Points, in no order, along strands that fork and pass close to each other.
(in the rows, 128 means zero)
Points whose rows are less than 185 apart are linked; no others are. Some points are linked to none.
<856>: [125 178 166 121 147 122 150 109 108 113 140 142 120  98 111  80 121 131
 176 124 127 107 119 145 132 113 133 165 101 123 174 151  97 123 129 141
 144 130 127 106  90 138 128 157 150 129 154 108 116 160 121 126 112 155
 139  80 140 189 118 119 109 132 177 114 140 154 122 170  89 115 104 125
 131 104 111 107 122 102]
<774>: [139 125 110 120 109 132 149 157 144 110 166 125 135 174 154 189 148 113
 151 118 145 124 136 105 108 108 138 121 163 147 102  63 169 127 138 127
 114 139 127 123 136 142 131 103 140 115  76 161 121 128 119 133 144  98
 116 167 110  96 150 130 157 110  98 151  85 100 102  74 143 117 137 119
 122 133 171 124 110 147]
<762>: [108  91 118 148 112  66  88 129 145 155  94  85 163 125 156 108 136 168
  70 163 128 151 153 153 103 135  85 116 103 104  98 160 118 139  99  83
  93 190 101 147 164 106 123  93 133 112 118 129 168 106 183 156 115 104
 128 118 149  65 104 135 130 158 103 111 102 132 183 107 186 130 201 138
 121 162 167 201 154 118]
<112>: [163 135 103 106 126 203 160 125 117  85 144 183 103 130  90 126 114  93
 188 100 119 102 104  84 156 164 214 151 176 168 129  79 114 112 121 169
 158  44 167 117 121 179 150 150 106 141 130 163  64 148  71  73 138 140
  96 144  55 149 127 134 153  69 100 146 127  88  89 112 120 127  74 157
 137  93 161  61 134 134]
<629>: [135 117 121 110  90 115 105  88  66 169 128 109 193  99 133  73 143  81
  71 154 125 137 163 102 157 167 146 140 154 174 143 128 111 146 122 100
 110 115 154 127  93 185  95 151 116 133 186 154 125 120 110 155 124 124
 174  79 172  82 131 160 110 104 112  88  96 104 157 163 140 165 152 179
 128 151 165 161 200 104]
<8>: [144 125  94 106  94 134 139 138 123 113 178 123 155 178 149 172 147 101
 123 128 146 122 148  80 121 128 158 137 172 178 104  52 173 130 137 123
 109 134 144 120 120 174 122 116 130 112 101 177 111 123 109 138 145  95
 129 151 122  78 157 145 155  83  78 140  73  89 116  79 149 129 151 145
 123 129 190 131 136 132]
<275>: [ 90 157 136  99 118 136 116  86  80 175  84  67 166  91  97  53 128 113
  57 134 108 162 154 129 183 168  90 152  90 159 142 163 158 154 177 124
 109  81 128  98  93 136 117 150 113 150 202  87 135 150 132 138 136 136
 190 117 215 155 136 107  98 107 205 117 149 136 165 166 120 138 112 154
 132 179  53 135 134  92]
<89>: [137 124  97  99  88 150 124 115 103 112 169 122 167 164 134 128 136 110
 125 139 138 118 152  89 132 137 171 154 161 191 132  59 159 131 124 132
 107 126 131 115  98 186 127 130 125  98 135 168 104 131 114 132 140 110
 142 130 132  88 142 147 148  76  80 132  79  88 145  97 164 123 145 176
 129 118 181 129 150 100]
<283>: [177 140 134 119 154 161 182 157 143  77 169 153 125 183 152 223 127  78
 174  98 151 155  85  77 108 100 161  67 180 133 101  72 139 108 148 154
 139  94 149 141 193 108 120  94 115 155  58 167  86 117  94 131 151 118
 107 165  82 112 167 142 143 118  89 154  94 119  49 120  97 161 103  90
 116 112 168 113 128 190]
<263>: [128  99 154 139 143 164 113 101  88 137  57 135 128  99  79  50  77 119
 139 147 100 142 103 133 175 167 182 122 101 107 121 172  95 131 107 147
 150  64 162 161 134 141 111 142  94 141 188 107 109 108 120 127 116 148
 131 108  95 118  74 156 124 129 139 124 202 108 156 198 132 120  99 179
 156 139  82 137 188 120]
<101>: [170  88 163 165 153  75 127 161 131 118 132 187 144 112 156 110 134 118
 168 137 135 123 109 143  84 127 127  85 117  79 127 176  49 119  86  99
 145 144 151 191 168  94  93 112 130 161 103 146 145 108 135 144  96 126
  84 100  66 115 104 163 109 186  85 117 126 127  95 158 124 129 149  97
 111 113 207 164 185 184]
<462>: [103  95  50 120  82 128  61 116 135 181 106  67 141 103 122 114 171 124
  24 149 118 138 195 133 165 181  91 126 135 150  99 122 157 166 133 100
  96 129 104 106 106 144 141 134 116  96 168 129 155 119 158 129 148 106
 147 133 195  83 132 126 131 107 122 122 105 105 176  83 198 136 167 175
 105 181 121 141 114 102]
<577>: [128 143  74 100  88 189  97 114 113 127 131 142 105  98  71  68 135 115
 139 128 105  94 159 138 185 182 178 178 145 163 136  97 133 148 128 146
 126  65 130 107  81 180 159 174 116 111 178 126 113 148 102  84 145 135
 116 136 117 159 107 132 131  65 120 139 141  75 142 106 180  98 100 191
 130 116 119  81 109  86]
<628>: [155 137 168 119 170 127 184 114 105  95 163 138 180 167 181 182 111  98
 143 121 154 172  90  65  87 106 143  84 149 145 129 119 134  88 134 123
 131 139 161 151 161 114  83 100 126 160  99 168  85 103 100 169 123 134
 156 110 118  88 171 153 124 150 102 117 118 144  94 189  61 173 123 102
 121  97 176 150 187 146]
<876>: [166 103 121 176 124  47  93 163 138 172 116 168 119  70 139 109 173 125
 113 143 113  94 155 177 113 148  72 120 133  73 137 185  52 144  95  86
 151 157 137 155 137 107 124 139 142 159 121 117 178 125 157 135  99 110
  93  86 103 147 109 135  88 182 116  88 126 137 116 131 145 135 167  75
 111 141 175 161 144 174]
<396>: [148 129  55 108  69 140  78 118 100 186 141 124 141  80  98 100 180  66
  65 137 112 107 200 116 189 204 134 159 180 182 127  84 126 162 134 107
 120  92 147 100  72 195 139 176 114 131 184 150 138 130 104 118 141 106
 138 120 160 131 141 134 114  86 103 107  94  80 130 101 176 150 143 177
 119 158 145 102 142 117]
<350>: [144 155 135 122 142 177 181 150 155  40 174 166  91 186 121 180 107 130
 238 101 147 115  87 111  81  83 166 106 139 116 102  71 144 103 127 170
 136 119 122 115 161 115 150 107 134 103  59 153  95 150 118 110 142 141
  78 169  50 138 128 141 163 112 103 178 109 115  74  75 129  96  96 122
 126  81 166  91  98 157]
<266>: [ 83 154 176 142 149 130 139 120 147  79 122 120 104 144 115 106  92 195
 189 135 134 114 108 165  94  67 114 139  57  83 149 164 135 108 108 144
 128 182  82 119 124  88 134 123 159  80 123  93 142 153 168 138 110 157
 118 122 122 168 100 121 134 162 159 149 145 171 157 133 136  77 135 132
 137  88  98 121 101  95]
<77>: [171  73 143 126 129 126 122 133  95 122 124 148 181 146 153 134 112  85
 114 142 136 163 102  69 116 139 177  81 164 146 112 125  81 127 111 114
 119  92 184 183 166 142  83 110  97 150 125 177 106  78 102 158 120 106
 119 117 108  43 125 189 129 138  53 116 122  85 117 172 107 166 145 147
 128 148 197 174 229 168]
<305>: [ 93 130  90 112 112 159 107 134 150 145 129 107  88 132 107 143 138 152
 103 109 121 128 150 138 158 141 115 153 128 155 115 109 194 141 158 146
 119 113 102  96 106 123 161 140 130 116 149 105 135 142 126  97 159 130
 135 168 170 150 152  93 141  93 155 153 148 127 142  86 144 104  93 137
 131 137  61  95  54 103]
<920>: [159  92 118 173 127  55 105 169 153 171 121 153 127 106 150 153 172 119
 108 138 127 118 144 157 110 134  83 102 142  83 123 151  80 137 108  88
 132 158 135 158 157 106 121 110 139 158  93 130 176 113 152 142 113 101
  97 120 104 116 122 134 111 176 110 108 103 130 110 109 138 138 172  68
 107 153 173 164 132 188]
<752>: [116 104 154 148 181 128 159 134 149 142 100 111 133 157 154 207  97 136
  85 119 130 179  78 119 126 101 110  80 126 113 121 147 155 108 142 134
 135 121 126 159 186  75 123  93 102 160  97 109 135  85 132 138 135 131
 137 160 133 108 153 108 137 165 145 136 164 170 124 165  75 163 117  74
 132 150  62 138 117 168]
<564>: [177 127 117 124 140 166 160 159 143 109 151 164 106 155 133 208 137  76
 152  88 137 136  98  84 142 126 168  99 196 140 105  76 122 122 145 151
 154  70 160 133 168 127 131 112 104 166  77 160  93 117  83 110 147 120
 102 167  78 128 162 127 148 102 104 149 106 112  49 105  97 160  95  96
 120 126 145  86 118 184]
<236>: [128 120 161 143 136  57 131 114 123 150 125 118 169 117 173 121 142 133
 101 140 135 138 138 134  98 118  89 116 121 113 138 166 108 114 113  86
 115 189 131 149 137 119  93 106 148 155 128 139 151 116 145 168 100 123
 157  87 143 106 142 138 107 170 134  89 107 159 146 161 104 157 168 104
 112 130 164 179 162 119]
<437>: [ 77 142 134 145 102 105 133 131 154 115 133  96 118 154 147 129 128 173
 149 137 142 109 161 167  85  92  89 146  88 108 109 123 173 126 123 121
 104 211  86 101 113 114 144 111 161  69  94 111 156 155 177 136 118 116
 126 140 138 128 113 115 141 145 139 140 103 138 161  73 171  76 154 135
 131 103 142 154  91  92]
<268>: [115 164 110  95  78 137 114  82  82 143 160  89 179 117 123  75 147 110
 101 144 128 120 179 116 145 151 138 178 129 190 158  98 156 147 142 127
  90 127 122  86  61 188 121 155 137 110 182 149 114 160 126 133 142 126
 185 101 186 121 145 123 118  71 144 112  77 111 170 127 166 131 152 182
 116 130 150 133 137  61]
<406>: [ 88 168 133 147  99  93 124 123 144 120 145 118 108 117 129  98 146 154
 160 136 125  86 173 185  96  94  76 165  95 105 136 137 148 128 130 120
 122 199  90  86  86 128 144 145 172  80 120 102 159 176 172 125 111 124
 131 106 154 175 118 111 110 143 160 121  99 145 154  97 149  79 145 125
 122  92 148 131  90  99]
<134>: [106 117 175 132 170 135 161 113 131 123 101 102 156 165 157 162  83 146
 102 130 132 180  78 104 123  91 129 101 107 126 121 149 159 104 131 125
 125 132 128 157 169  96 105  98 112 142 115 124 116  91 129 155 134 132
 155 136 142  93 141 127 138 152 133 134 166 158 156 180  91 151 129 114
 137 135  81 152 147 122]
<678>: [104 118 121 119 157 195 145 140 167 100 117 136  60 160 104 180  85 163
 149  91 123 141  79 130 138 106 145 116 135 119 112 118 168 119 145 174
 141  80 109 117 157  93 159 121 111 127 102 103 114 120 107  84 151 155
 107 194  98 146 138 100 159 113 155 175 174 131 109  97 114 120  71 116
 141 116  36  75  60 138]
<121>: [147 137  60 102  82 179  99 121  96 158 135 133 122  96  77  97 150  79
  89 117 105 100 169 101 202 208 164 170 178 191 130  77 144 151 150 140
 137  53 157  96  78 195 152 175 105 143 193 139 112 138  86  84 152 118
 135 146 134 155 135 125 129  63 116 127 132  78 124 110 161 137 100 184
 129 139 112  72 116 113]
<686>: [167 157 197 122 170 142 185 101  66 104 148 158 169 122 146 104 103  78
 166 126 145 149  75  75 116 141 163 118 126 150 160 145  98  93 126 140
 161 107 185 141 121 152  84 131 118 171 150 152  66 129  80 152 114 160
 162  72 108 139 143 148 108 140 135 101 137 153  94 229  33 164  88 121
 140  92 157 126 200 125]
<316>: [131  90 155 168 151  83 109 155 157 115  94 156 118 117 128 110 111 178
 161 155 120 124 105 179  91 107 118 105  79  53 131 193  67 123  83 116
 140 164 108 176 172  71 129 110 133 122 101 106 173 116 174 135 109 135
  81 128  81 132  76 143 124 186 104 134 147 140 144 136 156 107 166 110
 130 114 148 166 144 156]
<196>: [115  91 115 145 154 160 131 171 181 118  98 123  67 165 122 194  99 167
 132 111 137 157  82 147 120  98 133  91 119  97 105 133 151 127 139 156
 120 103  99 147 184  71 166  94 112 123  78 101 144 104 140 108 151 140
  90 206  99 130 125 103 166 136 131 182 162 128 117  77 134 113 109  92
 133 145  61 114  57 169]
<480>: [135  86 109 124 131 163 118 153 145 135 110 140 107 146 118 161 117 122
 128 121 128 141 114 120 155 131 164 111 158 128 104 108 126 129 132 140
 133  79 134 147 157 124 141 112 104 137 107 137 121 103 110 109 146 115
 100 173 105 105 122 131 153 108 108 154 148  96 114 101 139 132 116 129
 128 150 109 115 117 156]
<640>: [107 142 132 126 159 186 139 130 160  81 116 158  37 133  82 141  80 173
 193  92 116 112  81 150 125 101 153 131 117  94 137 142 120 112 131 182
 155  96 112 116 138  97 160 143 125 112 113  92 115 146 115  79 122 174
  92 159  82 181 117 112 148 131 163 159 181 147 105 113 106 103  66 119
 144  95  44  64  68 138]
<24>: [181  76 150 144 138  93 124 156 120 113 129 174 154 135 156 108 128 105
 160 139 142 148 106 107  91 134 153  73 140 105 110 142  58 126  95 105
 130 119 164 198 179 111  84  99 115 155 100 168 125  89 119 150 107 115
  86 112  77  78 106 184 121 166  58 127 119  96 102 153 128 140 155 122
 112 133 223 176 207 179]
<909>: [140 109 111  92  92 169 121 102  80 106 153 116 186 163 131 115 110 103
 103 148 133 134 124  68 142 138 197 145 157 197 134  83 143 125 120 140
 108  92 149 126 105 189 116 137 102  97 151 165  88 110 103 129 149 119
 148 131 133  57 133 166 146  74  73 131 106  80 159 133 152 140 138 196
 143 128 164 134 180 105]
<387>: [146 185 162 117 175 146 180 114 104 114 135 157 100  96 109 122 114  90
 160  97 115 107  85 102 142 133 138 139 140 135 165 137  94 115 155 155
 183 100 165  98 107 141 130 157 116 165 139 114  89 150  79 101 110 162
 146  97 121 207 137 106 107 127 189 105 159 179  72 188  27 151  59  95
 152 112  71  79 114 138]
<27>: [ 95 116 158 113 157 147 152 118 138  98 119  85 153 190 154 164  74 171
 120 137 146 174  84  97 106  84 142 109  98 136 111 120 181 110 131 134
  98 143 103 146 167  96 119  89 122  98 100 135 111  95 136 147 143 127
 148 159 139  73 126 125 152 134 113 151 158 137 163 141 129 124 140 139
 143 129 101 154 133 103]
<563>: [142 145  84 106 101 194 124 125 124  95 152 172  96 122  82  90 124 118
 184 115 111  82 140 122 156 162 201 173 159 158 136  75 127 126 117 157
 142  66 138 110  94 187 163 163 126 111 145 148  89 155  98  75 142 138
  99 140  79 155 112 131 150  66  99 152 122  73 120  93 162  95  93 184
 133  94 152  72 114  99]
<391>: [121 126 176 129 141  93 146 112 122 102 139 120 175 148 164 114 114 152
 147 148 141 145 116 118  83  92 130 114 101 118 127 141 127 110 103 108
 104 184 126 156 140 121  95  98 146 122 118 146 127 114 143 166 108 129
 148  95 123  92 114 159 125 159 114 121 114 144 155 158 126 125 164 138
 123 105 175 176 175 103]
<885>: [152 171 187 114 163 126 194  97  86 109 175 139 180 139 161 137 116  93
 150 119 146 150  90  76 102 121 144 124 137 157 159 129 129  91 138 129
 144 140 164 124 115 149  87 122 135 166 140 151  82 132  91 164 122 156
 172  80 134 135 170 135 110 133 140 105 117 163 102 207  48 168 107 108
 131  89 156 133 170 117]
<837>: [146  78  79 122  77 109  67 132 116 165 127 123 164 121 129 111 156  99
  70 160 128 125 175 116 145 168 141 118 174 145 102 104 102 152 100  96
 102 117 137 137 130 170 113 131 116 106 140 169 141  95 138 142 123  92
 110 120 137  43 110 165 131 114  61 116  91  73 147  94 193 145 186 177
 119 175 190 163 181 135]
<857>: [182 129  62 125  86 103  73 145 114 192 140 163 123  53 116 102 197  60
  90 131 111  91 208 135 180 210 119 154 194 144 128 107  88 161 118  90
 145 102 162 121  81 188 137 174 128 150 165 146 148 127 109 121 115  98
 114  96 129 148 126 133  93 116 100  94 102  78  99 108 158 149 151 137
 116 159 175 106 147 146]
<210>: [ 96 117 108 140 102 124 120 156 165 119 136  97 110 168 143 150 130 166
 138 134 147 117 152 153 100 104 110 133 105 114  90  99 178 132 127 128
 103 181  89 114 136 115 152 102 148  77  80 124 153 139 163 123 136 106
 108 168 126 107 115 112 155 128 120 154 106 109 142  49 181  77 155 134
 127 130 135 142  84 120]
<866>: [127  96  98 132  90  87  90 134 131 154 128 109 160 134 153 121 159 123
  88 153 139 130 176 125 114 142 115 119 144 133 103 112 122 146 107  90
  95 163 124 138 134 147 116 111 138 104 115 156 152 111 152 152 118  94
 128 119 137  60 114 151 129 125  87 115  82  97 156  95 178 133 190 150
 118 154 196 170 162 127]
<501>: [127  71  56 124  76 132  58 130 125 178 114  88 149 136 125 139 151 104
  22 153 124 139 173  94 163 173 134 117 169 159  83 100 142 161 127 103
  97  97 128 131 128 160 126 129  99 102 144 153 149  92 132 133 150  88
 123 154 167  48 132 149 145 101  77 127 105  85 154  80 185 151 169 177
 124 195 136 146 146 139]
<115>: [158 145 162 132 169 134 188 132 125  88 180 150 150 170 167 204 130  99
 163 105 153 147  95  83  91 101 139  83 160 133 123 102 133  93 141 137
 141 141 145 142 155 108  99 103 134 157  81 161  94 119 103 154 128 132
 128 127 102 122 172 144 125 142 113 127 106 150  64 157  71 159 114  84
 118  94 169 127 151 163]
<835>: [130 100 130 153 158 109 137 146 147 176 102 122 123 131 151 201 138 122
  72 113 125 150 111 132 144 117  94  96 142 117 131 144 139 123 144 116
 140 127 139 150 152  98 125 109 110 176 111 111 144 100 127 137 135 119
 139 150 145 129 158  98 130 157 151 121 146 161 112 144  80 166 123  66
 122 157  72 134 110 173]
<655>: [ 78 121  85 107  88 143  88 116 141 149 128  60 131 138 129 117 147 155
  63 143 131 141 178 128 143 149 104 146 117 163 101 106 194 155 144 117
  84 149  88  96 104 139 144 125 135  81 152 120 139 139 159 126 152 116
 157 147 197 101 136 110 142  94 139 138 110 122 182  74 192 108 145 176
 123 154 107 140  91  74]
<309>: [118 119 170 144 155  60 129 111 120 178  86 109 167  98 152 118 136 138
  74 139 119 153 124 149 131 131  79 112  99 108 149 199 105 121 125  91
 126 158 130 153 144 102 100 117 128 174 147 106 160 109 149 157 106 127
 162  91 158 128 139 124 110 179 160  87 145 181 152 185  89 166 150  85
 123 158 102 173 155 135]
<840>: [ 83 137 140 105 130 135 146 110 132  99 135  73 155 182 155 144  96 170
 122 143 147 154 120 109 101  86 131 133  97 153 111 105 202 121 130 134
  85 174  93 121 135 122 126  95 141  80 113 139 115 121 142 146 141 124
 160 148 158  80 133 117 155 117 127 148 122 140 178 110 153 103 150 157
 140 124 119 149 114  72]
<681>: [165 129 113 157 109  52  72 147 129 179 106 166 110  35 127  58 183 122
 113 153  97  84 172 191 123 173  68 139 123  76 135 192  44 158  95  87
 153 151 127 133 116 126 133 156 145 145 155 110 178 131 161 132  97 109
 105  55 126 159  95 134  69 167 121  84 132 126 128 148 164 131 168 110
 120 134 175 157 153 140]
<636>: [ 83 181 152 100 134 137 127  92 110 142 101  85 120 103  90  69 116 148
 108 121 116 140 133 153 165 127  89 161  73 139 160 163 156 140 169 144
 117 101 106  94  91 108 135 153 130 134 181  71 132 160 141 119 136 157
 170 122 205 189 139  91 109 115 215 134 164 157 158 157 108 118  95 132
 138 149  35 118  93  87]
<250>: [173 124  96 115 126 192 146 150 142 101 146 192  84 130 101 158 129  82
 174  91 120 107 110  95 161 158 200 129 194 149 111  77 100 126 131 157
 161  40 168 126 145 163 147 135 106 154 103 160  78 134  70  74 140 132
  82 167  48 139 133 132 152  78  91 152 121  84  60  92 118 137  79 130
 125 116 151  65 118 166]
<151>: [127 120 159 129 141 127 130 116 118 107 127 152 143 123 127  89 116 140
 175 149 132 126 117 138 115 115 158 140 106 115 144 150 104 120  94 126
 131 139 124 150 119 135 112 127 140 115 134 133 119 131 134 139 115 142
 123 101 105 121  92 150 123 137 113 130 137 124 144 159 134 106 134 154
 129  97 163 138 167 105]
<272>: [104 171  90 102 107 154 102 128 142 133 130 122  66  91  78  98 142 143
 136 102 111  97 159 160 162 142 103 174 117 138 144 122 148 150 167 154
 129 107 104  79  81 126 165 172 136 119 166  90 137 170 126  78 144 141
 129 142 170 202 132  91 120  95 180 138 159 127 131  99 133  95  78 139
 131 120  60  77  53  98]
<906>: [115 185 106 127 117 113 119 133 150 128 141 126  63  89  93 111 153 147
 145  99 116  71 157 173 128 105  75 165 110 112 165 134 123 142 165 150
 142 150 106  75  80 114 161 178 152 118 141  80 154 179 139  92 121 141
 128 130 167 219 133  92 105 124 186 120 146 156 120 111 103 102  89 104
 127 114  69  83  52 127]
<784>: [119 162 140 120 137 120 172 123 133 126 169 116 134 152 151 178 138 133
 140 105 139 120 129 121 108  91 105 141 140 145 137 109 171 112 154 132
 134 172 118 105 110 133 125 126 150 130 111 130 120 148 120 135 137 131
 152 129 150 148 174 103 124 125 161 121 108 160 109 125  89 132 113  93
 125 108 115 115  95 120]
<177>: [161 161 182 123 172 153 184 103  73 109 130 168 135 100 119  86  99  78
 170 115 132 123  77  85 143 152 169 141 127 144 160 149  91 102 127 154
 174  83 182 127 108 159 109 145 113 166 159 133  68 144  75 128 112 161
 150  82  99 171 122 136 111 126 157 103 151 151  84 213  42 147  71 125
 150 101 123 102 172 117]
<727>: [108  73 125 155 159 138 111 155 173 140  71 110  92 147 123 159  91 191
 102 136 121 169  88 158 130 114 120  97  89  85 113 170 138 122 122 138
 121 118 100 166 178  56 159  99 104 127 100  88 162  90 163 120 140 139
  96 184 119 120 104 109 165 152 132 159 180 138 153 107 148 114 133  99
 133 160  55 145  88 154]
<870>: [ 95  91 145 144 129  98  89 122 147 132  77  97 145 124 132  82 111 191
 104 167 123 152 128 169 117 124 102 118  70  86 114 185 115 130  86 105
 105 177  92 158 152  87 130 105 131 104 132 107 159 102 184 147 119 124
 123 121 139  94  79 132 140 157 120 133 142 142 196 135 183 109 182 157
 129 139 132 192 154 101]
<822>: [143 116 184 173 155  66 127 143 132 113 123 172 131 101 143  89 127 157
 169 145 122 104 110 169  80 113 108 110  84  60 151 201  53 118  84 108
 146 176 124 164 147  89 109 124 145 135 118 113 163 125 156 147  89 143
  97  86  83 152  91 152  96 190 122 111 142 162 124 164 118 112 155 100
 124  93 168 168 161 150]
<584>: [113 100 145 159 155 122 116 155 171 109  96 137  93 147 122 145  98 189
 161 136 132 135 105 176  97  91 119 102  81  63 126 164 113 120 106 136
 128 160  93 157 170  61 148 103 134 106  88  97 168 116 168 127 119 140
  81 165  91 142  87 122 150 168 121 153 156 140 141 103 156  94 150 107
 135 121 108 140 101 149]
<63>: [140 143 141 131 157 174 166 143 157  65 157 173  83 157 111 165 116 137
 221 103 137 110  86 125 102  90 162 116 138  99 119 107 116 107 121 164
 155 115 123 128 145 109 141 124 131 116  80 139 105 146 113 103 127 152
  81 151  60 159 124 136 145 127 120 159 127 131  75 105 107 110  89 116
 129  84 139  80  99 159]
<310>: [135 155 123 107  86 109 116  88  73 142 158 117 180  96 130  53 153 102
 119 151 129 115 174 126 135 152 140 168 131 168 165 120 116 144 118 111
 105 140 133 107  73 190 112 153 149 121 180 149 122 155 125 147 123 126
 169  72 161 116 120 140 105  91 130  98  73 111 162 149 158 129 152 176
 119 119 183 144 172  75]
<67>: [119 127 130 119 117 118 103 103  90 196  88  89 161  90 118  93 138  96
  51 136 113 147 153 116 182 167 105 135 130 157 133 151 135 149 157 108
 125 100 150 119 106 149 107 143 111 161 192 116 136 123 118 143 135 123
 180 105 186 126 140 118 104 121 162  97 142 132 149 168 113 166 131 133
 131 175  88 139 151 115]
<783>: [124 136 126 130 123 104 158 138 144 125 158 108 149 175 171 200 142 125
 123 119 151 138 137 109  94  94 104 116 145 138 108  83 179 113 145 115
 105 181 122 126 139 126 116  92 149 126  77 148 129 124 132 155 134 104
 144 148 135  99 167 121 140 136 122 132  85 135 113  94 117 133 151  95
 123 122 156 149 111 137]
<302>: [122 102 134 155 136  76  93 121 124 185  57 105 141  74 126  88 135 149
  69 155  97 149 133 171 151 162  71 115  90  93 135 208  90 140 114  93
 136 143 125 154 146  91 118 134 117 168 168  92 172 107 164 145 119 119
 140  93 158 136 111 113 111 175 154  89 163 160 165 167 131 156 149 101
 128 166  95 169 151 139]
<583>: [134 137 117 111 113 166 159 157 147  73 170 133 116 195 134 176 118 128
 192 112 152 120 115 111  99  97 164 125 140 142  90  53 172 119 137 156
 118 129 118 116 149 138 147 104 135  96  68 159 110 136 120 116 153 113
 101 185  81 108 136 139 168  96  88 175  98  88  97  56 159  91 125 139
 133 107 172 107  96 139]
<746>: [135 181 172 127 176 125 168 118 119 102 138 158 100  98 112 120 118 117
 168 102 121  96  85 130 117 107 117 137 111 100 177 165  77 120 143 149
 176 129 141 107 107 120 126 161 136 143 138  99 115 152 105 110 100 169
 133  95 121 210 124 113 100 153 185 105 159 189  82 186  34 135  73  78
 138 105  75  86 108 141]
<587>: [132 154 146 134 130 127 124 117 118 103 142 163 120 103 115  66 130 134
 191 140 125  97 133 154 121 119 150 166 106 110 157 145  92 125 105 133
 138 139 120 119  93 145 133 153 154 109 144 121 125 161 132 126 112 145
 119  89 113 165  94 136 109 124 135 125 132 126 130 151 132  89 125 150
 131  88 156 116 139  94]
<701>: [ 83 156 126 101 102 143 137 104 123 116 150  76 154 166 138 129 116 161
 119 138 140 136 145 124 116 103 122 159 107 172 122  91 201 134 142 137
  91 162  94  96 101 145 135 119 149  85 137 130 119 145 139 135 147 127
 167 134 177 110 146 109 142  95 149 143 106 134 172 104 156 108 136 162
 134 119 114 131  99  66]
<225>: [ 85 141 154 131 149 132 134 118 152 118 108 112  92 138 116 129 104 188
 138 120 124 133 106 162 126  86 102 136  78  96 145 161 148 122 136 146
 133 143  96 117 126  87 140 130 135 112 132  81 148 136 151 122 128 159
 128 144 152 168 125  99 132 148 178 145 173 168 154 134 116 104 108 114
 137 125  46 114  79 111]
<259>: [126 129 150 104 164 194 173 120 115  78 129 123 150 192 141 183  74 116
 145 121 141 176  68  63 125 100 177 103 140 163 109  96 172 104 143 162
 133  87 143 137 167 121 121 105 100 132 103 153  70  99  93 128 154 132
 144 160 108  79 152 139 149 109 100 152 151 124 118 157 102 156 103 138
 146 112 119 115 151 125]
<244>: [103 180 117 148 110  86 112 134 155 134 133 119  75  87 105 106 160 160
 138 118 118  68 170 196 110 101  50 153  90  85 156 159 112 149 151 133
 142 184  96  78  87  99 157 166 160 102 137  73 172 183 170 106 108 131
 129 110 169 214 119  97  92 147 179 110 133 160 137 114 120  93 122  93
 122 108  96 113  64 130]
<721>: [139 102 113 132 109 107 101 112  89 196 108 115 171  94 137 118 143  74
  46 140 119 144 157  95 170 180 127 124 168 166 124 137 115 141 140  89
 127 107 172 138 112 164 101 143 111 165 178 148 130  99 104 156 121 108
 161 100 164  89 145 138 110 126 120  87 119 114 131 167 110 187 143 134
 129 180 127 148 182 138]
<509>: [118 149 150 142 166 173 152 132 161  52 135 169  55 136  91 140  89 170
 227 104 131  99  82 157  93  79 158 123 107  67 140 139  97 105 113 173
 157 120 104 121 141  93 154 138 137  96  95 105 115 158 128  96 110 172
  72 145  59 186 101 130 138 141 142 157 162 149  96 114 102  95  87 121
 140  78  96  68  88 144]
<797>: [109  91  73 157 100 118 101 181 188 157 111  95  85 152 137 186 159 157
  94 121 146 123 157 172 117 120  77 114 120 106  93 103 180 150 139 130
  99 158  91 117 151 101 173  98 133 102  78 106 168 131 169 115 147  95
 102 199 139 115 135  91 158 135 125 158 112 116 127  24 177  93 150  94
 115 162 112 130  49 154]
<414>: [ 96 162 136 106 132 146 156 114 140 133 145 101 114 151 128 169 118 147
 116 101 125 137 117 124 131 102 103 156 130 161 140 108 194 122 166 149
 130 136 107  90 110 120 140 132 135 129 142 107 114 145 115 111 154 136
 160 151 179 162 177  84 134 110 185 138 135 166 130 126  96 126  92 108
 135 127  56  97  70 101]
<389>: [143  89 110 167 138  72 110 153 148 183 104 125 131 109 155 185 159 122
  66 126 124 140 137 142 133 135  78  96 144 105 127 151 108 132 126  94
 129 150 135 158 153 100 118 107 125 172 107 118 166 103 142 143 123 104
 126 128 139 114 145 115 116 176 128 106 119 150 115 124 111 167 156  58
 111 167 128 153 128 175]
<420>: [103 167 160 115 148 130 131 104 119 127 104 118 108 101  96  79 111 150
 142 122 116 124 118 158 151 111 112 152  80 115 164 162 119 126 142 144
 140 118 117 110 102 111 131 155 133 134 165  83 130 152 129 120 123 160
 150 109 163 193 120 111 113 138 194 124 174 161 138 168  99 118  99 121
 140 129  56 111 107  98]
<82>: [171 120  90 138  95  80  66 141 113 196 112 155 125  36 120  74 190  85
  89 147 103  96 189 163 166 202  96 138 160 114 125 150  66 170 106  83
 145 118 152 140 102 160 127 169 130 153 171 130 158 121 126 138 107 104
 112  73 136 137 104 138  81 141 112  84 125  95 122 136 163 154 157 132
 116 159 169 132 165 142]

A fork is a point with three links. Follow the links from the first point to the second and name the forks in between, in order.
<151> / <283> => <856>
<783> / <24> => <774>
<587> / <310> => <856> > <420>
<67> / <391> => <420> > <856>

Follow the links from the first point to the second, and from the first to the third. Name the last point that the two ways share.
<309> / <387> / <268> => <856>
<391> / <387> / <268> => <856>
<210> / <89> / <678> => <774>
<509> / <305> / <89> => <774>
